Each row is a point on a tangle of strands that fork, close into loops and nearly touch. The rows are in no order.
Points whose rows are less than 62.7 apart are linked; no others are. Some points are linked to none.
vav: [  3  30 -12  13  -9  -2   5   4   7   2   5 -23  27   4  25  -7 -26   2
  18  -7   2  -6  -9  -8  29]
menul: [ -1  -7   9 -27   6  17  14   0 -38   6   0  23   5 -20  -7  11  37  -8
  19  -5  12   5  -7  25  24]
Devek: [  2 -20  17   3  -1  -3 -21  18  40  18  -7  25 -12 -21  12 -20   2   3
 -27   6   2  11   0   8 -25]
Bada: [ 19   2  20 -12 -11   5  33  16  19 -16  12  -4 -20 -21  18 -15   5   4
   8  -3  17  -2 -19  -3  -3]
Teran: [-23 -26  -5   6  18  12 -34  -6  -7  12 -13  17   8  17 -11  20   4   4
  -4   4  10   2  44 -17   4]
tulo: [-19   7  21  -6   1  17   6  25  10  22  -3  12   4 -30  -6 -23  14   1
  31   0  26   0   8  -6  -9]
pazek: [-10  -9 -12 -14   2   5 -38  -9  -5  31   0  -7  21  19  18  -6   8   1
 -17  19 -17  -1  15  -3   2]
rop: [ 16   7 -17 -37 -36   3  20 -12 -13   2  29 -19 -24 -17   8   4  -5 -19
  14  -8 -19  -3  -9   4  -1]
lodal: [  5   6   5 -46 -11   8  14  18  12  16  12  22   9   2  20 -14   7   5
   9  11  27  19   0   2  -8]
Vunuv: [  1 -26   8   0   8  -5  20   1  16 -19  15 -20 -42 -14 -12  20  28  -2
 -14  11 -12 -19  -4  -7 -13]
sab: [ 14   4  -3 -14   0   5  30  -7 -10  -8  -8  19  32  -6  16 -14  -2  -7
  22 -11  20  -6  -2   9  -2]
Gula: [-11   5  -7  31   8 -36   3   0   9 -24  -9  -8   4  14 -12  18 -44   7
  -1  -1 -17   4 -16 -29   3]
zuzub: [ -8   4  13 -12   7 -12  14   4  16  15  13  32   3 -12 -11  -3  -8 -11
   2   2  34  11   1  14  -7]
Nivu: [ 12 -11  -6 -23  -5  -6 -31 -28 -22 -18 -11 -23  -9  22  15  -1  14  -4
   4   1 -10  18   2 -14  -7]
giz: [ 24  -4 -16 -12  -8  11  24 -11 -32  -1   4  21   9  -4   4  14  21  -4
   1 -29  -2  -2 -11  46   4]
fur: [  9  19 -13   2  -5  -3 -19 -16   8  24  13 -12  23  21  16   2   0   5
   8 -25  -4 -19  -3  12   8]
lun: [ -1  20 -13  26   4 -10 -10   9  24  14   3   2  27  16  -6  -5 -23  10
 -13  10  -8  -2  -6   0   1]
Nazo: [-11   7  16  35   7 -25   2  10  26 -17 -13   4  -2   4 -12  -6 -29  11
 -17  -2 -15   9 -23 -19  -7]
fomob: [ -6 -25  -7 -21   4   5 -47 -16 -15  26 -13  23  20   6  10   2  16  -2
   8   3 -10   3  19 -10 -15]
Kizan: [  1  -8  -9  22  -3 -14  -2 -12  -5 -18  -6  33  -3  -2 -10   6 -21  -5
 -12   1  29  10  13 -22 -39]
pudu: [  9  24 -17  -8 -19  -8   8  -3   9   9  11  -8   4   1 -13  -5   2  -3
  23   1 -12  -1 -11   5 -21]
Bola: [-19  14  -6  23  -7   0 -43 -11  12  20  -7  -7  32  -3   3 -28  -6   4
  -5   8 -13 -10   0 -23   9]
tamif: [ 18  -8 -20   5   2  -2 -23 -24 -19 -14 -19 -20  15  26  18   8  10   6
  -1 -18 -30  -1  11  -4  -3]
kavez: [-17 -18 -14   1  24  -4 -14 -15 -13   1  -7  18   6  19 -27  38   9  -2
   9  -5  18   0  33 -11 -15]
vep: [-10   3  18 -14   7   4  39  11   7  -7   5  12  -9  -6 -18   4   9   3
   5   8  34  11   3  17  13]
Goz: [-14  -2  22   4   1   4  -4  14  31  29   6  21  -6 -14   2 -14 -20  -2
 -22  12  21   0   2   9 -10]
babep: [ -3 -15 -21  14  -7   8  21   6 -23 -26 -18 -19 -30  10 -27  22  -7   1
 -14  19 -21  -4  -1  -2   6]
Bis: [ 25  13 -14 -12 -16  29  22   4   1 -20  -1   6   9  27  21   8   4  38
  17 -35 -11  -5   8  28  14]
zof: [-16  -2   0   3   5  12 -13  18  28  34  -6  34  11  -4 -12 -13  -3   6
 -14  13  18  17  25  25   1]
Zapu: [-14   1  -2  10  10  -2 -40 -24 -12  -7  -4 -16   0  20  -6  12   0  -1
   8  -3  28  -3  11 -37   3]
pudo: [ 31   7 -17  -3  -5   5   7  -9 -18  -4  -4  10   9  -4   5  -9  11  -8
  -4  -9 -19  13 -10  33 -15]
pava: [  0  -1 -28  20   5 -15  -6  -4 -10 -16  -4 -23   8  26   3  28 -36  -1
   1  -2  -9  -5   9 -31   6]
rifas: [  6   9   7  16 -10  16  16  -9 -15 -36   1  -2 -27 -10 -20  -7  -4 -10
  12 -10   1  -4 -20  26  36]
Boku: [  4  14 -13 -35 -14   4  10   8   4  18  17   2  14   7   2   8  17   5
  23  -2  12   7  -2   9 -10]
Beg: [  5  -2   5 -22   6  17  36   1 -14 -28 -11 -15  -5   3   9  -9 -12   8
  11   6   4 -11   3  11  38]
zok: [ 10   8  18   8  -1   6  34  17  22 -28  19 -22 -37 -17   6   4  -5   5
  -6  -6   2  -6 -20   9  22]
nemef: [-10 -26  26   0  24  -4 -29   1  17 -19  -9  -6 -28  10  10   3  14   7
 -29   8  12   5   9 -17  -3]
Mes: [  3 -16  -5  13  -1  -1  28  22   4 -24  -8 -20 -36  -1 -12  18   3  11
 -25  15 -18  -7 -11 -18 -11]
Deri: [ 11   6 -18  24  -8  -4  23  20  -9 -14 -11   1  -5  -6 -27   2  -5   6
 -12   9 -24  13 -25  14  -9]
Toli: [-11 -17  20 -22   7   7 -19   7 -14  26  -8  26  -1 -25 -17  -8  26 -16
   6   5 -12  18  12   3 -19]
ruk: [-16  -7  37 -20   8  13 -14  25   5  27   7  16 -14 -29   0 -15  27  -6
  13   1   8  12  -1   4  -4]
fos: [-18  10  13  10   5   9 -10  26  19  22   1 -22  -2  -6  -2 -13   7   5
 -19  18  -2  -1   5  -8   9]
duri: [ -4   0 -15  16  -4 -10   4   8  -1  -6 -14   5   4  10  -8  10 -16   4
  -9  11   4   7  -1 -36 -29]
Bev: [  9  -9   3 -24   6   4 -26 -17 -33   7  -5  -4   5  -2   2  -5  37 -13
  12  -5 -22   9  -7  20   5]
rozir: [  9  -5   3  13  -6  -8 -20  -6  -5 -26  -3  14 -22   3   7  -2  -4  -8
 -12  -6  34  27  -4 -29 -29]
sekil: [ 15   8 -16  11  -5   6  53   5 -24 -17   0  21  19 -15   7   5 -14  -3
  22 -12   5  -5  -8  23   8]
pif: [  8  11  -5  27  10 -27  25   7   9 -18  -2  25   2  -4 -29   3 -18  -2
 -13   5  -9  16  -5   9 -22]
pon: [ -4  -1  -9  21  17 -12 -13 -26 -13 -24  -3  -5  -3  24 -22  26  -4  -5
  12 -17  24   2  20 -18  -6]
duzel: [-10  14  -6  16  -6  13 -16   2  11  31  -1  17  38 -20   1 -19   0  -6
  20  -9  17 -16   5   1 -10]
mib: [-21  -7  32   0   8 -11 -28 -13  12  20   2  -9 -11 -10   7  -8  -9 -10
 -11   7   8 -21  -3  -7   3]
viv: [  7  -2 -25   7  -5 -12 -25 -25  -3   5  -3 -15  24  27  19  12 -29   5
  -6   8 -14 -16  -4 -20  -1]
Pazer: [-26 -13 -16   5   9  14 -36  -2   4  12   4  -4   2  31  -5  10  -5  16
 -21  29  14   4  33 -27   4]
nif: [  9   9  15  15   0 -23  31  23  23 -14  23 -17 -21 -27  30   0 -24  -8
  -7 -12  -4 -10 -25  -4  13]
gege: [ 24  14   1  -3  -4   2  25  -7   7 -18  12  16  13  20  23  10 -12  23
  24 -53   3 -11  11  20  13]
zer: [  7  11   3   8 -15 -16  15  16   1   4   8 -31  -7 -19  26  -5 -34 -11
 -10  -8 -29  -8 -27 -13  13]
puvu: [  3   8  22  26  14 -17   9  10  27 -24  -4 -12 -25  -3 -14  -4   0   7
 -27  -3 -10   7 -22   5  -3]
bamu: [ -7   0  25 -35   9   6 -18  -6 -33  19   6   7  -3 -13  -5  10  34 -16
  21   1  -7  10 -11   5  20]
remop: [-14   5   8 -16   7  10   3  10  -3  22   9 -21  -2   4  -6   0   7 -10
   0  11   1   8   9  14  15]
big: [ -6  -6  23   3  15  14 -14  25  24  17   2 -25 -11 -30  25 -12  22  -8
 -18   4   3 -14  -9  -3   5]
sobi: [ -7  -8  -8  -2  -7  -6   0   5 -10  11 -13  -6   2 -11  -8  -5  -2  -8
  -4  17 -14   4   8 -16 -33]
lezi: [ -5  17 -13  28  -9   3 -37 -12  21  27  -6  22  43  -6   4 -24   7  16
   2 -10  -8 -17   2  -2 -15]
vedok: [ 20  12 -13 -16 -26 -16  17  -4 -15   9  18 -23   0 -14  24  -9 -29 -21
   7  -2 -22  -6 -18  -3  -5]
kase: [ 14  -1 -23 -22 -20  17  54  -3 -14 -24   7  19   3  -5   1  15  -9   3
  20  -7   2 -14  -1  20  21]
Gizu: [-18  -5   3 -10  13  24   4  20 -12  27   0  22  33 -10  -1   0  23  -4
   9  -7  20   1  23  15  19]
nev: [-15 -11  -9   0   6  14 -51  -9   6  15  -2   5  13  22   7 -17   9  22
 -27  29 -10   7  30 -16  15]
Goto: [-19  19  20  16   6 -15  -4 -19  15  24   9   8   8 -17 -18  -2 -27 -13
  17   3  26 -23 -12  -2   1]
tupi: [ 24   4 -10 -21  -4  16  11  -1 -12  -4  -9   8  29  15  31  -9  18  16
  14 -18   3   1   4  22  10]
sagu: [-13 -18   4   0  -3   2 -21  14  32  17  -2   0 -10   9   9   4  -3  18
 -27  32  -1  -7  12 -28 -23]
rudel: [ 18 -10  -2 -15 -19   4  13  -1 -31  -5   0   5 -15 -12   1 -14  18 -16
 -17   7 -20  13 -22  27  -5]
deta: [ -9   4  16  14   8 -33   6 -25  10  -6   8  12  -8 -11 -28   6 -22 -20
   6  -4   6 -12  -4 -12 -17]
niv: [ 12  16   9  26   6  -6  16  -9  -3   4   7   2  18  14  13   5 -16   6
  18 -53   7 -18   0  23  16]
guf: [ -7  -4  16 -23  12  15  23  12  -1 -17  -6  -5   7  10   1  -6  14  17
   7  16  19   8   7  15  38]
goke: [-20  -4   7  25   8   2 -45 -25   7   0 -15 -12  13   3   5 -16 -19  13
 -25  16   0 -14  -1 -34  23]
Gulol: [ 18   0 -15   5  -3 -13 -32 -25   3  11  -3  -8  24  38  25   3   0  13
 -10 -17 -21 -13   6   3  -7]
rito: [-12 -17  20 -21   7 -19 -11 -18  -5   1   8 -16 -27  -2  -4   2   9 -14
   0   5  -4  -6   1  -8  -6]
mez: [ -8 -16  33  -5  20  -6 -31   1  25  12   3 -14 -21   0  23 -13  22  -3
 -25   9  -3  -2  -2  -1   4]
dopo: [ -9 -26   9 -12   5   9 -41   3 -13   9 -16  20  -2  -4   2 -16  23  -6
   3  15  -9  22  21 -16 -20]
veg: [ 18 -15  -3 -14  -6 -11 -14 -18 -17 -28  -4   1 -19   8  17 -10  11  -5
 -17   1   3  22  -1 -22 -26]
pupe: [  2   0   1 -10   4  -9  16 -13 -11  -4   5 -14 -16  -4 -22   9   3 -18
   2   4 -11   2  -2  17   7]
bibev: [ -7  -6   0  18  14 -22   3 -13  10  -6  -6  35   6   2 -30   8 -16 -12
  -5   0  12  -2  11   4 -25]
pir: [ 16  13  -5  -2  -2  11  20  12 -16 -12  -3 -23   6  -2  23  -6 -22  -2
   4  -6  -3   2 -10  10  34]
Bami: [ 11  -3  11 -42 -15  14  26  11   2  -4  10  -3 -16  -7  23 -18  25  12
  15  11  13   5 -17  -2   1]
ful: [-11   5   2  10  12  23  19  28   1  14 -12  25  18 -11 -12 -11   4  -1
  -4   6  20  15  14  26   6]
mig: [ -5  22 -19   7 -14 -17  10   4   4   6  -1 -31  -3  -6 -20   5 -23  -8
  22   1 -28 -13 -10 -23 -16]
pego: [ -6 -17  -6   2  13  -1   6   6 -17 -22  -9 -10 -23  19 -21  21   1   1
 -18  19   6  11  19  -7  -3]
Deka: [ 19  16  -6   9 -19   6  21  11   1 -28   7   4 -22  -4 -15  -7  -7   5
  -2  -4 -14  16 -27  21  10]
lapi: [ -9  24   5  17   7  -6  -5 -18   7  17   6   6  29  -7  -3 -11 -10 -11
  35 -19  21 -20  -6   2   9]
Nog: [  7  16 -19   8   2   0 -12 -17  14 -15  -1 -30  -2  31 -22  15   7  18
   8 -15 -32   0  13  13  13]
Zuri: [  9  33 -22  18 -10  -2  -7   0  21  -1  14 -21  20  24  14   8 -22  18
  24 -31  -9 -15   4   9  21]
siv: [ -9  -4  17 -11  10  -3  22  10  19  10  27 -27 -36 -22  -5  20  20 -13
  -3   3   1 -22  -5  -3   2]
Zufev: [  4 -14   4  14  -1   9  11  12 -24  -6 -18  11 -10 -16 -21 -11  16  -8
 -21  18 -16   9 -13  19 -14]
zabeg: [ -8 -15   6   9  13  10 -18  21   0 -16 -10 -16 -25  27   1  13  13  13
 -31  16  14  20  16 -23  -3]
buzi: [ 14 -12 -12 -28 -24  17  33 -11 -32 -14  10  30  -2 -12  -5  15  17  -4
  13  -6  14  -2  -8  31  28]
barev: [  0  -1 -17   8 -21 -12  17   1 -21  -2 -12 -15  -2 -18 -20   5  -1  -8
  16   8 -26 -10 -11 -27 -32]

A piece is all that can be reached along the links. How many separate loops has the piece of each point below (a circle has one, a figure eight two, a Y none), and how many tips (points with one link)?
goke | loops 0, tips 8
zabeg | loops 1, tips 1
fomob | loops 0, tips 2

A fork is a point with three links, a tip a point with one. Leave the first point through the second and follow the links. Name the first fork or tip that comes.
mig; pudu | rop
vedok; zer | Kizan
Zapu; pon | tulo
Goz; zuzub | Gulol
tulo; ruk | Zapu

Name the points in between on the shortest way along the links from the first point to the second, in order.
Bada; Bis | Bami, lodal, Boku, pudu, mig, barev, sobi, duri, Kizan, bibev, pif, Deri, Zufev, rudel, pudo, giz, buzi, kase, sekil, sab, tupi
buzi; Gizu | giz, pudo, rudel, Zufev, Deri, pif, bibev, Kizan, rozir, veg, Nivu, tamif, Gulol, fur, Zuri, vav, pir, Beg, guf, vep, zuzub, Goz, zof, ful
ruk; pon | Toli, dopo, fomob, pazek, nev, Pazer, Teran, kavez
Vunuv; remop | Mes, babep, pego, zabeg, nemef, mez, big, fos
bamu; goke | menul, buzi, giz, pudo, rudel, Zufev, Deri, pif, bibev, deta, Goto, lapi, duzel, lezi, Bola
